Each row is a point on a landscape with many valleys, with its height.
From any point a ball takes the steepest step (drop divided by distance) to one of its 2 nearest points. It stops when none of these is lower. Distance is the straight distance between rows; heights are no part of it.
neta: [  1.0  19.4 -32.5  -5.6 -37.8  21.5 -41.4  28.6   5.0 -28.4  -3.4 -36.7
 -38.9  19.4   8.4 -23.8   0.8  25.4  -9.9 -11.2 -13.4  -2.5]  h=530
bisen: [ 49.4   0.7 -33.6   1.5 -10.3   1.7 -10.6  -4.9  -1.8  16.7  16.4 -42.9
 -22.6  10.0  -5.3  -6.6  -9.1  19.3  28.8  -2.4   7.8 -10.5]  h=428
Kamek: [ 25.7  15.7   6.0   0.9   8.3  -9.2  28.1  -7.9 -31.9  12.5  -3.4   1.4
  33.2  -2.4 -45.3  10.1 -20.7  -8.7  18.6 -18.8   4.3   3.5]  h=244
lur: [ -3.6  13.3  51.1  15.1   2.6 -59.2  36.3 -42.1  -2.4  25.3  -7.0  16.2
  31.8   9.4 -24.2  15.7  12.4 -12.9  -8.2   9.7  22.2  13.6]  h=535
Selu: [-13.3  -6.9 -22.6  -5.7 -20.9  25.6 -53.1  32.3  27.2  11.3   2.7 -20.5
 -38.4  11.6  39.6  14.9  21.1  37.7 -16.7 -13.7 -10.1   0.2]  h=413
Tovi: [ 10.9  18.1 -35.8 -12.2 -11.0  27.5  -7.1  29.7  -7.2 -31.3   9.3 -13.0
  -6.4  12.6 -26.2 -33.2 -13.8  21.5  21.6  10.8   8.3 -14.6]  h=802
gur: [-37.0  -7.5  11.0  -0.8  -9.4  11.5  -1.4  17.9  -1.7 -22.4 -13.0  25.1
   5.3   1.2  15.0 -23.8   3.4  -9.9 -12.0  12.3 -11.0 -10.3]  h=617
tase: [ 32.7 -23.8   3.4  16.6  13.4 -35.6   2.7 -21.2  10.6  54.3   4.7 -17.7
   4.5 -26.2  33.0  27.3  -3.7   7.6 -24.9   1.1   9.0  10.7]  h=712
Poted: [-10.7  25.5 -12.9  -6.5 -23.3   1.8  -8.4  15.2  -1.7 -39.2  -6.6 -32.0
 -26.0  27.5 -23.0 -24.6 -12.0 -11.8  20.4 -41.0  -2.6 -25.4]  h=592
bub: [ -5.5  19.9  -2.5  -7.4 -11.6   3.3   6.8   1.3  -5.8 -17.9  -8.1 -20.5
  -2.1  32.7 -33.1  -9.3 -14.6 -25.3  31.8 -36.0   2.9 -24.0]  h=629
keva: [ 10.7  17.0 -37.5  -4.8 -20.2  17.8 -46.2  29.1   1.4  -7.0 -11.0 -38.4
 -51.6  16.0   8.7 -10.2  15.5  22.7 -20.7 -27.7 -11.2   3.5]  h=502
vube: [  4.5  -7.0 -14.0  -5.6  23.9  -5.2  11.0  -5.5  16.8   1.1  52.7  -9.1
 -24.4   7.8  12.3   5.4  -2.6   7.9  31.1   3.9  12.5   2.7]  h=487
patet: [ 21.6  15.8  13.2  -6.2  24.2 -30.5  37.9 -22.1 -10.3  32.7  32.2  -2.3
  12.4  10.9 -19.7  15.3 -24.9  -0.4  20.6 -20.2  15.3  14.1]  h=770
seve: [ -5.8 -16.9  -5.4  -0.2  -1.1  13.8  -2.7   1.1  22.8  -6.1  35.6  10.1
  -1.6   0.1  28.6   8.1  -0.4  11.9  24.7  30.0  -0.1  -1.9]  h=539
Gogug: [ 12.9  16.7  22.0  18.0 -12.0  -6.9   0.1 -11.3 -35.6   2.2 -43.6  -0.9
   5.0 -10.8 -23.9   8.4 -11.9 -39.3   3.1 -41.0 -25.2  -3.5]  h=242
rofo: [-25.3   8.9  11.9  -1.9  19.9  -0.9  15.4  16.7 -30.6  -5.4  -8.7  27.4
  -5.7 -20.1 -11.3 -25.0   6.1  -7.9 -21.6 -17.3 -23.9  11.5]  h=827
mobof: [ 13.1   9.2 -36.3  -2.7   2.5   3.6 -26.8  26.5  -3.2   9.8   1.0 -34.3
 -54.6   6.5  -0.7  -5.6  15.7  20.1 -11.2 -40.9  -4.4   4.5]  h=472
vufip: [-28.0 -21.6  23.1  14.1 -39.6   6.5 -19.7   4.0  15.6  -0.4 -24.2  10.4
   3.8   1.0  40.2  -7.0  13.2 -10.8 -20.6  15.1 -17.9 -14.8]  h=626
gukir: [-12.2  -7.9   7.2 -12.4  10.8  25.9  22.1 -23.0  15.0 -18.9   3.9  21.9
  59.5  11.4 -30.4  14.3  10.6  -6.0   1.8  30.9  58.9  -5.1]  h=587
gono: [-44.6   2.7  -1.7  -9.2 -44.9  12.7 -16.0  20.5  28.5 -37.4  -5.6 -27.0
   2.5  31.2  19.5 -10.2 -24.3   2.5  19.7   0.6  -0.9 -26.7]  h=647
fatol: [-22.1  19.1  23.0 -18.4  27.8   2.9  43.7 -28.4  -2.5  -3.4  11.9  28.0
  59.4 -15.6 -59.5  17.7  19.2  -5.7  -4.2   2.0  50.8  10.7]  h=566
Bev: [-22.0   0.0  -3.2 -14.9  44.7  -6.8  23.4  -3.6   8.9 -12.1  43.6  22.9
 -19.3 -27.8  11.4  -1.0   3.8   0.1   9.3   0.8  -5.5  16.5]  h=552
Tutel: [ -1.7  14.0 -20.4  -4.6  -3.3  25.2 -19.4  32.8 -15.9 -18.0  -6.9  -6.3
 -23.9  10.8  -4.5 -32.3  -6.7  11.7 -12.1  -6.1 -21.6   5.0]  h=846
kab: [-20.1 -33.0  -6.2   6.7   6.4   9.6 -24.3  17.7  34.2   9.3  29.1  11.3
 -28.2 -13.4  49.9  36.7  24.7  22.0  -5.4   0.7 -10.6  11.1]  h=504
bova: [  1.3  16.7  40.4   9.6  -2.5 -38.4  35.9 -28.1 -24.4  28.5 -11.1   6.7
  20.0   6.6 -24.4  16.9  -0.1 -28.4   3.9 -34.7  -1.6   7.1]  h=622
pidod: [  4.7 -17.6  29.4  22.2   7.4 -40.2  17.6 -29.5   5.2  17.7   7.8  16.8
  15.6 -17.3  12.5  10.3  13.5  -2.3 -12.6  39.8   7.3   4.3]  h=343
nem: [ 17.0  13.4   6.7   7.3   2.8  -2.9  10.7   0.0 -35.3   2.0 -22.4   0.6
   7.2  -9.1 -33.5  -0.8 -15.7 -18.6   9.1 -31.0 -18.4   1.0]  h=153
Ziva: [  5.0 -19.3   9.6   9.3   6.3 -10.5  11.7 -18.5  11.6  -7.2  20.8  36.6
  28.3 -33.4  11.2  14.5  12.9  15.2   0.0  68.9   7.5   9.1]  h=346
Fulo: [ 49.6  10.8 -14.3   6.9 -14.8   1.8  -9.3 -23.7 -13.5  12.6 -31.5 -33.3
   0.2   6.9 -14.2   8.0 -21.5 -17.9  24.1 -17.3  -5.3 -12.0]  h=360
folok: [ 11.3 -30.3 -14.7   3.2  28.4 -13.6 -11.0  18.9   8.6  34.1  15.3  -0.3
 -20.3 -28.7  33.8  27.9   9.7  25.4 -26.6  -3.9   2.2  20.2]  h=658
tavub: [ -2.5  -6.1  10.3  -4.0 -23.7  13.5   5.4 -17.8   9.3 -11.4 -28.3  -0.9
  41.9  44.3 -20.6  10.4  -9.7 -29.1  12.9   1.9  34.1 -23.0]  h=69
puna: [ 27.0  -2.5  -7.2  11.4  30.5 -28.6  10.0   9.4 -15.5  40.5   9.0 -14.7
 -10.2 -32.9   2.5  11.6 -10.6  14.7 -23.4 -36.1  -5.6  18.1]  h=586
pesur: [-31.3   0.2  14.3  -2.2   2.9   8.2  19.3   2.5 -10.2 -25.3 -23.1  35.6
  41.0 -16.7 -27.7 -19.7  16.0 -14.5 -11.9  17.9  15.3 -13.2]  h=519
bedad: [-11.9 -10.2  -1.9   3.2   2.9  19.2 -14.0  22.6 -15.0   1.9  -3.0  24.1
 -12.3 -14.3  26.3 -15.9  12.7  16.5 -36.1  24.3 -21.7  16.8]  h=311
Viv: [ -5.4  19.5 -33.1 -11.4 -14.9  34.3 -21.0  40.0  -8.2 -34.1   5.2  -7.5
 -13.7  15.9  -6.3 -34.9 -12.3  28.6   0.0  15.7 -10.7  -1.4]  h=823
feted: [-46.1 -15.4  17.0   9.3 -27.5  14.5 -13.6  14.4  15.4 -19.4  -2.6  29.6
   5.8  -4.8  39.9  -8.9   7.7   2.5 -13.0  28.1 -14.9  -5.4]  h=668
Solas: [ 12.2  -8.2 -23.4  -1.4  -9.0  22.2 -27.5  21.8   2.8  10.6   2.9 -18.8
 -27.0   4.7  18.8  -8.7   3.2  21.4  -5.2  -1.6 -13.9   2.5]  h=279
lapo: [ 10.2  -6.1  -4.4 -14.3  32.8 -10.7  29.5 -22.6   8.5  -6.1  41.8  23.3
  20.9 -15.0  -3.1  17.7  -9.5   7.5  20.7  36.6  20.1  13.0]  h=458
poba: [ -9.1 -10.7  -2.8  -7.6  18.9   7.6  10.4  -1.3   5.9 -20.0  25.6  41.2
  11.6 -39.5  13.5  -3.1   8.6  14.7  -2.3  53.5  -1.5  14.8]  h=238
Zil: [-20.4 -10.6  15.8   5.6  -9.1   2.4   8.9   7.7 -12.2 -15.9 -24.3  30.9
  21.0 -10.8  -6.1 -23.7  10.0 -11.6 -18.3  26.0  -5.0  -9.1]  h=569
dubu: [ -2.0 -22.7  27.2  30.7  -6.6 -26.2   1.8 -14.4   5.4  17.0  -9.7  17.8
  12.2 -30.5  18.6  -0.8  27.8   5.9 -24.5  50.1  -7.0   2.3]  h=241
Guzuv: [  1.6 -19.0  25.8  32.3 -17.8 -23.4  -0.4  -9.3 -12.6  12.0 -36.1  12.4
  16.6 -21.4   4.9 -12.3  22.2  -7.4 -27.6  34.7 -14.6  -4.2]  h=348
kovel: [  5.0  -1.3  -0.1  -1.3 -35.2  18.3 -11.5  -6.5   6.6 -23.2 -44.0 -17.8
  30.7  31.6 -17.0   3.6 -21.3 -28.6  13.9  -3.3   8.3 -30.7]  h=189
kiz: [-29.9  -2.6   6.8 -10.2  11.2  20.3  21.9  -8.0   7.1 -27.4  -5.6  27.9
  53.2  -9.4 -28.3  -4.5  15.2 -11.1  -2.4  23.1  38.2 -13.2]  h=557
nonis: [-23.9  -8.2   4.3  -4.5  48.1 -15.3  17.0   5.9   3.3  -3.6  31.2  30.1
 -26.5 -40.2  20.2   3.6  16.6   6.4 -21.0  -2.4 -10.2  25.8]  h=589
fifo: [-25.1  -6.1  -6.2  -5.6 -14.7  10.4 -33.7  23.5  13.6   4.0 -27.9 -19.2
 -40.3  14.0  29.3   0.4  14.7  -9.6 -27.8 -40.4 -22.3  -4.8]  h=577
bosem: [ 32.9  23.3 -16.0   9.1  -0.1  13.0 -32.8   9.6 -29.7   1.9 -41.4 -22.9
 -30.4 -11.6  -9.9   1.0  -8.7 -11.4 -14.6 -38.0 -30.7  14.7]  h=508
binam: [-15.8  10.5  31.4   0.8  16.5 -10.1  34.8 -27.2  -5.0  -5.1  -9.1  29.5
  60.9 -12.6 -54.3   8.5  28.4  -6.9 -11.3  22.3  43.2   0.4]  h=528
bolif: [-12.2  -7.3  -8.8 -10.1   1.2  16.4   1.2  13.6   7.2 -15.4  18.7   7.4
  -3.0   5.8  10.6 -13.2  -5.8   4.7  18.9  14.8   1.0  -7.2]  h=575
Gepod: [ 23.5   9.9  21.5   6.1  27.8 -45.4  37.2 -22.5 -10.3  37.9  29.1   0.9
  16.5 -20.6  -4.1  13.9 -19.5   4.4  -7.5 -12.9   7.5  16.0]  h=750
kov: [ 21.6   7.6  -3.5   3.2 -29.0  12.1 -23.1  -3.4  -5.6 -18.5 -48.0 -22.3
   4.3  13.9  -9.5  -4.2 -21.5 -31.1   9.7 -14.7 -14.4 -20.5]  h=281
Bepeg: [  1.7  -9.0  37.4  11.3  10.8 -46.9  28.6 -45.6  19.0  10.0  16.6  23.9
  20.3   1.1   4.9  24.5  14.2  -7.2  -3.2  45.2  24.9  16.4]  h=416
zedav: [ -0.2  13.0 -11.9 -19.4  27.2   3.2  27.0   2.2  -7.7  -6.6  28.5   8.8
   9.5  -0.6 -30.9 -10.2  -8.4   4.6  32.9  -1.5  13.3  -4.9]  h=608
tasal: [ 10.8 -15.1 -27.5  -0.5   9.2  15.7 -16.6  19.4  18.6   4.9  46.0 -10.6
 -32.4  -7.6  26.7   9.3   8.3  37.0  16.5  14.3   0.4   9.3]  h=468
puva: [ 34.5   2.3 -22.2   1.9 -43.8  36.3 -44.2   9.2   4.3   2.2 -31.9 -29.4
  -9.2   4.7  19.2  -5.1 -11.2  15.5  -3.8   8.9 -26.4  -5.5]  h=737
ven: [-28.6  11.6  27.1   1.7  12.8 -15.4  31.4   1.5 -29.2  -5.4 -12.7  35.1
  16.0 -26.8 -28.3 -21.6  14.7 -14.0 -11.8  -8.6 -12.5   2.7]  h=800
fakov: [-11.3   2.9 -23.3   0.3 -13.3  42.4 -45.4  36.5   6.3  -1.5  18.2   1.1
 -22.7  10.9  31.5  -3.3   6.5  43.3 -22.7  14.9 -20.8  14.1]  h=298
pelod: [  2.7  -5.5  -9.4   3.4 -18.5  25.3 -36.5  17.8  -9.0   6.4 -39.8  -4.8
 -16.1   0.8  25.9  -3.4   5.6   2.6 -41.8  -5.8 -33.4   7.0]  h=308
lan: [-16.9 -12.7  -2.0  -1.0   8.6   0.8  -6.6  19.7   4.3   8.6   6.1  -5.7
 -35.7   3.7  18.6  -8.3   8.2  -3.1  -7.7 -27.9 -12.0  -2.0]  h=507
Fozik: [ 25.6  -4.6 -21.2  -2.1  15.4  -9.6   5.5  -6.4   2.5  20.1  36.9 -27.6
 -24.0   9.6   3.0   0.1  -7.3  13.3  30.2  -6.3  11.1  -1.5]  h=460
kazut: [  6.3  -5.7  -1.1 -17.6  25.3  -4.6  27.3 -35.9  29.5 -14.1  48.1  25.2
  14.5  11.2   2.6  31.6  -9.4   3.1  33.9  38.2  29.7  18.8]  h=497
pef: [ -1.5 -13.3  12.5   9.8 -11.2  -4.3  -7.9  -2.8 -10.4   7.4 -36.8  -2.1
 -12.9  -3.0  12.9  -8.3   4.6 -24.8 -18.8 -20.1 -22.5  -9.1]  h=488
piva: [  0.8  20.9 -19.9  -1.7   2.1   5.1 -14.3  25.4 -14.6  -8.2   0.5 -27.6
 -49.4   8.8 -16.1 -19.2   3.6   1.8  -1.4 -52.0 -15.9   0.5]  h=435
fifaf: [ 20.1   7.8   1.5   5.4  25.6 -21.8  23.1  -1.0 -21.2  29.7  15.5 -11.4
  -5.6 -19.3 -11.8   2.8 -15.4   3.4   0.1 -35.6  -8.5  10.9]  h=607
gutep: [-24.6   5.2   7.0  -6.5  -1.5  17.0  16.1   9.7 -15.2 -31.2 -28.7  24.9
  35.2   1.2 -36.8 -14.8  -0.7 -20.2  -1.5  -8.8   9.7 -18.2]  h=469
sofad: [ -5.7   7.6  -1.0  -0.2  11.9  10.2   0.7  20.9 -24.3  -1.3 -11.3   7.0
 -16.0  -4.0  -9.7 -23.6  -5.4  -5.6 -10.8 -22.7 -22.2   6.0]  h=850
fafi: [ 10.9 -10.4  -6.5 -11.5  -2.2  19.6   6.9 -12.4  19.1  -6.7  18.8   5.3
  39.1  30.1 -11.0  16.1  -8.0   4.2  33.3  35.8  42.8 -10.8]  h=234
met: [-17.2  10.0  33.9  -3.1  -3.0 -19.8  26.0 -24.4  -9.9   9.7  -7.6  10.0
  12.5  32.4 -20.1   6.1   0.4 -35.7  17.9 -35.2   7.4  -5.9]  h=667
Fus: [ -9.7   5.1  36.9  17.8   7.1 -32.9  30.5 -21.2  -6.2   2.9 -22.5  21.9
  51.2 -15.2 -44.1   2.3  28.4  -6.4 -12.4  35.3  23.9  -3.1]  h=482
zudi: [ 16.8   1.8  25.9   6.3   0.5 -31.5  21.4 -38.6  -9.8  38.7 -10.6  -5.9
   8.6  17.2  -3.6  13.4  -8.9 -25.0   6.7 -22.9   6.1   4.7]  h=657
tebe: [-22.5   8.8 -16.2  -1.1 -35.9  36.0 -59.2  35.2  25.0  -7.6   8.5 -15.2
 -28.9  17.6  38.3   1.9   5.9  46.6 -21.7  -2.2 -17.8   4.1]  h=366
meb: [  1.0  16.1 -17.3  -0.9 -25.1  33.3 -47.4  25.2 -10.9 -19.7 -35.9 -15.2
 -18.0  18.5  12.3 -16.6  -6.1   4.6 -36.9  -6.7 -36.5   9.0]  h=399
mabil: [-18.1  -0.7   5.3  -9.6  29.9 -15.4  26.6 -22.3   8.3 -23.3  23.8  43.1
  19.7 -43.1  -6.0   2.6  15.3   1.4   0.3  46.1   8.7  12.7]  h=337
zogi: [-32.5  -6.8  21.4  -5.8   4.0 -10.5  20.7 -17.6  10.8 -12.6   8.1  24.8
  17.0  18.4   5.4   0.7   7.7 -25.7  14.6   9.2  17.3 -14.0]  h=741
pugom: [-35.2   1.7  -7.3 -10.5 -15.9  19.9  -2.5  19.9  14.6 -32.7   4.4  -0.8
   3.3  17.8   8.4 -18.7 -13.1  -2.3  16.0   9.2   3.9 -20.9]  h=611
fen: [ -8.3   3.4  -5.0 -14.5  44.7 -12.7  28.0  -9.3  10.3  -2.4  54.5   5.8
 -20.1  -5.8   1.4   5.9  -2.1   2.5  25.9  -8.1   7.3  10.2]  h=518
Vugi: [-12.8 -22.5  -9.5  -0.6  44.6 -13.1  -2.5  22.8   8.8  15.2  26.5  13.4
 -31.6 -29.9  29.5  22.3  19.5  19.4 -27.4  -7.3  -4.4  26.2]  h=628
rif: [  1.2   8.5   1.7 -15.5  35.6 -12.3  36.7  -3.3 -20.1  -0.6  19.9  30.1
  23.4 -39.1 -26.0 -10.4  -7.5  11.2   2.1  16.1   5.2   9.2]  h=670
Gidar: [ -4.4  -2.9  38.6  26.2   4.0 -46.3  22.7 -23.4  -5.3  13.7 -15.8  15.2
  28.6 -20.1 -16.9  -3.6  24.2  -7.5 -16.6  36.5   4.9  -0.4]  h=421
turiv: [ -7.9   6.0  12.1 -15.8  37.0 -26.1  39.7 -31.7   5.2 -10.1  27.9  36.2
  32.2 -27.9 -22.0  12.1   6.9   1.1   4.0  33.5  22.6  13.1]  h=403
Makov: [ 14.1  17.1  43.0  22.3  -1.7 -61.7  36.2 -37.8 -17.3  42.6  -7.1   0.9
  27.7  -4.3 -18.5  19.2  -2.7 -17.7 -14.1 -19.7   5.6  14.5]  h=585
leguk: [-19.1   0.4 -16.1  -4.8   1.9  35.1 -19.6  29.4  -0.1 -12.6  21.2  22.3
 -13.4  -8.1  31.0 -12.3   4.5  29.5 -15.4  31.0 -18.8  16.6]  h=175
lat: [ 19.2 -11.2 -26.1   0.7   9.6  21.0 -25.8  28.2  -9.1  19.6  10.2  -2.9
 -21.3 -11.6  21.3  -2.5   3.3  36.7 -22.5  15.3 -16.0  22.4]  h=353
rebu: [ 13.5 -21.4 -21.7   2.3  14.4  19.4 -22.1  21.8   8.4  15.6  32.2   8.9
 -18.3 -23.2  33.4  14.3   6.1  43.5 -10.6  27.9  -9.1  23.5]  h=417
patir: [ 26.2 -14.2 -14.8   4.9 -11.1  14.8 -26.4   7.8  -1.2  24.6 -26.8 -21.3
 -19.6  -7.6  22.5   0.8   1.7   5.3 -15.7  -6.7 -19.5   1.4]  h=200
puv: [-28.7 -22.3   2.8   4.4 -17.3  17.0 -27.6  12.8  37.4   0.8  22.6  -4.4
 -25.4   5.3  51.2  16.7  10.6  11.2   7.0  -1.2  -8.5  -6.7]  h=548
les: [-34.5  -6.3 -11.1  -5.3  -0.7  12.9 -26.5  34.5  15.7  -3.7   4.0 -10.0
 -44.4  12.9  30.4  -4.6  16.4   3.4 -19.3 -27.8 -15.6   0.1]  h=544
fatuv: [ -1.5  23.1  20.4  -5.9  29.2 -38.3  45.6 -10.6 -21.5  10.8  23.7  25.7
  32.9 -49.8 -33.0   0.4  -4.2  10.6 -10.8   3.8   4.7  14.5]  h=695
zogek: [ 39.1   9.8 -26.6   0.3 -28.9  24.3 -32.3  11.4  -7.1 -14.8 -25.8 -32.4
 -11.7   7.8  -9.3 -15.4 -16.6   5.8   8.8   3.9 -15.7  -9.9]  h=761
dofiv: [-15.6   7.6  -7.7 -24.8  25.9  12.7  26.5  -9.4   9.1 -18.9  29.1  16.1
  23.8  11.1 -24.3   2.4  -5.9  -3.8  34.0   8.5  33.7  -5.5]  h=576
vero: [ 18.2  14.8  -9.4   3.8 -16.3   6.7 -20.9  -1.4  -5.7  -6.2 -31.2 -36.0
 -24.9  11.6  -7.4  -8.7  -8.6 -21.8  10.8 -37.8 -19.6 -13.7]  h=347
Zesa: [  9.0 -17.6  14.7   4.9   4.0 -12.6  20.6 -28.3  12.9  -0.7  11.9  29.8
  44.7  -8.4  -3.3  19.6  10.5   3.9   5.2  63.9  27.6   2.1]  h=359
vaf: [ 41.0   2.6 -31.7  10.4  23.0  -7.5  -9.4  16.6 -17.4  35.9  -2.0 -30.1
 -24.8 -21.6  -1.6   5.4  -9.7  24.1 -16.3 -30.1  -6.2  18.0]  h=563
suk: [  3.6 -20.3 -17.1   1.6   8.1  12.8  -4.4  -4.8  32.8  -5.0  60.0   4.1
 -19.1  -8.0  33.7  28.0   2.0  25.7  29.8  24.5  -2.8  10.5]  h=503
venem: [-25.1 -26.8  16.5   7.2 -25.1   6.5 -18.7   0.7  24.3   8.5  -1.0  -0.4
 -12.8   2.6  48.6   6.7  11.3  -5.6  -7.2   2.8 -12.3 -12.2]  h=584
vona: [  2.4   8.1  42.9   9.1  14.4 -52.2  36.3 -45.5  13.0  13.2   4.6  26.0
  37.1   5.2 -22.1  23.6  13.3  -3.7  -8.1  40.7  42.0  19.1]  h=475
buv: [ -7.8 -10.1   2.2  -9.9 -16.9  26.8   5.2 -10.4  22.0 -14.9  -2.4   0.2
  47.9  43.3 -14.8  14.1  -9.0  -9.2  18.2  22.7  46.8 -18.3]  h=170
kepe: [  7.8  12.2  -4.8   5.2   0.8  -4.1 -10.1   1.3 -10.9   7.4 -14.6 -33.0
 -38.7   6.6 -10.2  -1.2   1.6 -20.4   8.7 -62.5 -18.6  -7.5]  h=390
Bevab: [-11.3  11.0  16.1   6.5 -15.1   4.7  -2.9   3.1 -18.8 -18.9 -42.1   1.6
  -0.3   7.0 -18.0 -12.5  -8.3 -37.3  -0.1 -34.5 -21.4 -15.0]  h=335
zug: [-30.1  -2.3  24.9  -3.7  12.3 -14.0  26.4  -6.7  -7.6  -5.2   1.2  26.1
   9.8  -4.9  -8.2 -10.3   8.5 -22.0   4.3  -5.5   1.5 -10.7]  h=769
Bebem: [ 22.9  -7.9   6.1   1.7  -8.2 -10.3   4.0 -26.1   2.1  29.3  -5.4 -16.6
   2.3  20.5   9.5   7.5 -11.2 -19.3  17.0  -6.8   3.4  -9.2]  h=687
Lopa: [ 18.4 -18.5   5.8  -4.3  -3.3   3.1  14.0 -20.3   7.8   5.2  10.3  15.9
  41.5  12.9  -3.8  16.0  -6.3   0.8  17.4  44.2  31.5  -4.2]  h=292
kekam: [-20.0   5.2  -8.8  -8.4 -44.2  24.2 -24.2  24.8  12.1 -36.2 -26.8 -21.5
   1.3  22.1   9.3 -19.4 -23.5   2.9   1.4   4.9 -16.0 -19.4]  h=681
Dufod: [-22.5   3.4   9.0  -5.0 -16.3  14.4   3.0  11.8  -8.4 -33.6 -35.4   4.4
  21.9  18.1 -21.4 -15.1 -12.5 -29.7   4.0 -16.0  -2.5 -24.6]  h=410
tirev: [ 19.4  -2.0  -0.2  -6.9 -15.7   2.2   4.6 -20.9   6.9  11.3  -4.7 -13.5
  14.6  40.2  -7.7   7.0 -14.1 -17.1  30.6   1.5  19.2 -13.9]  h=711
dez: [ 41.1  15.2  -1.8   6.6  -2.1  -9.4  12.0 -23.6 -19.7  21.4 -12.8 -19.5
  14.3  17.0 -30.6  12.0 -24.0 -15.7  28.9 -21.2   8.4  -2.5]  h=310
Kebu: [  8.5  -6.9  20.9  26.9  -7.8 -17.3   3.2  -8.5 -27.0  17.8 -42.3   7.4
   5.2 -22.3   0.2  -9.3   6.5 -20.1 -26.6  -4.7 -20.1  -0.9]  h=430
sud: [ 59.6   5.1 -32.6   6.1 -11.2   7.1 -17.2  -9.7 -10.5  20.2 -14.9 -44.5
 -18.1  -3.3  -4.0   0.3 -13.5  10.3  16.7  -9.3  -5.9  -4.9]  h=401
nire: [ 49.1  19.5 -30.6  13.0   8.8   5.6 -24.6   8.4 -28.7  18.0 -25.3 -32.4
 -27.6 -20.5 -12.6   2.8 -11.1   8.9 -10.1 -34.3 -18.0  14.7]  h=538
Dige: [ -3.7 -16.0   8.4   1.2  13.6  -8.1   5.8  -1.8  -0.8  13.8  11.8   2.6
 -13.1  -3.5  17.2  -1.6   2.6  -8.0   0.5  -7.1  -6.2  -2.9]  h=465
vete: [  2.2  -2.4  -7.6  -0.9 -46.9  28.2 -38.8  12.5  12.0 -14.6 -30.5 -24.0
  -3.3  14.3  21.6  -9.3 -14.0   4.3  -3.6   4.1 -24.5 -15.4]  h=710
Nima: [-14.6   1.5  -4.1  -7.0 -26.1   1.2  -9.8   0.1  19.5 -11.3   0.2 -32.7
 -20.4  38.3   9.0  -9.6  -8.7 -15.3  26.1 -22.2   1.4 -25.6]  h=751
bir: [ 36.5  -4.3  11.2  19.3  22.9 -49.2  23.2 -18.0  -4.0  44.2  17.7  -5.6
  15.8 -35.2  11.2  14.4 -16.5   8.6 -30.0  -2.2   5.0  13.1]  h=733
Lufi: [  5.0   6.6  -6.1  -8.5 -30.9   3.4  -8.5 -15.9  21.6  -3.2  -3.2 -32.8
   1.1  51.1   2.8  -0.6 -14.3 -16.6  35.8  -8.1  16.4 -24.9]  h=732
Budom: [ -7.4 -20.9 -23.1  -2.5  -4.8  11.9 -42.0  27.9  34.6  21.8  16.2 -12.5
 -38.4  -1.8  42.7  33.2  27.5  33.8  -1.5 -13.0  -0.9   5.4]  h=455
derig: [-14.4   3.5   0.3 -27.5  27.6   8.1  27.4 -29.2  28.1 -21.0  37.4  26.0
  31.4  22.0 -18.8  26.1  -2.2  -5.9  33.1  21.6  52.0  13.5]  h=540
puda: [  9.6  10.8  -2.4  -8.7  24.6  -7.9  25.9   2.4 -21.5  11.1  19.1   1.8
  -0.8  -8.3 -24.2  -9.1 -12.0   3.3  18.8 -17.4  -2.3   3.5]  h=632
Tuve: [-12.9  18.3 -24.3  -9.0 -35.4  10.3 -23.9  25.7   5.3 -41.1  -1.3 -40.6
 -35.9  26.4  -4.2 -30.1  -8.3   8.8   7.0 -20.5  -6.5 -15.4]  h=559
voden: [ 27.2  24.0 -35.1  -3.0 -29.3  19.6 -22.7  23.4 -11.6 -40.0 -13.0 -30.8
 -17.8  16.1 -29.4 -30.0 -17.5  12.1  13.4  -4.4  -1.6 -12.4]  h=782
mez: [-18.6  -2.7   5.8  -0.2 -22.9   9.0 -21.1   9.1   3.8 -11.3 -35.9 -17.6
 -22.5  15.2  16.8 -12.0  -1.4 -26.6 -11.9 -31.5 -26.5 -13.0]  h=536
lut: [ 17.3 -27.6  -3.0  11.1  13.8 -21.6  -7.7   2.5   1.3  43.9  -8.0  -7.7
 -11.9 -26.5  29.3  19.3  10.9   9.9 -30.8 -11.3  -4.7  11.7]  h=685
fodov: [ -9.8  12.8 -12.9 -29.0  41.9   1.5  28.9  -2.1  -3.9 -16.4  37.8  29.3
  12.7 -30.0 -21.1  -7.9  -5.0   8.6  21.5  15.4  11.0   8.1]  h=641
pumam: [-22.2   0.8  37.5  -4.8  -2.0 -20.4  26.6 -31.2   6.4   2.0  -3.3  21.3
  25.4  37.7 -13.8   7.1   6.9 -32.1  11.6  -5.2  30.1  -3.2]  h=706
Nin: [ -2.8 -20.5  12.6   8.7   1.2  -2.9  -0.8   2.9  -6.6  10.3  -4.1  15.2
  -2.9 -15.0  21.8  -7.8   9.3   0.5 -18.6  17.7 -10.9   3.1]  h=411
penib: [ 19.2  25.9 -13.3   3.9 -15.4  25.2 -48.6  13.8 -18.6 -20.8 -47.4 -25.5
 -29.9   8.5  -1.3 -10.7  -8.3 -14.0 -24.3 -27.8 -36.7   7.6]  h=463

Where does a ball stop that starts at each point below?
zogek -> patir
bir -> nem
sofad -> dubu
vufip -> leguk
vaf -> patir
rif -> poba
seve -> patir
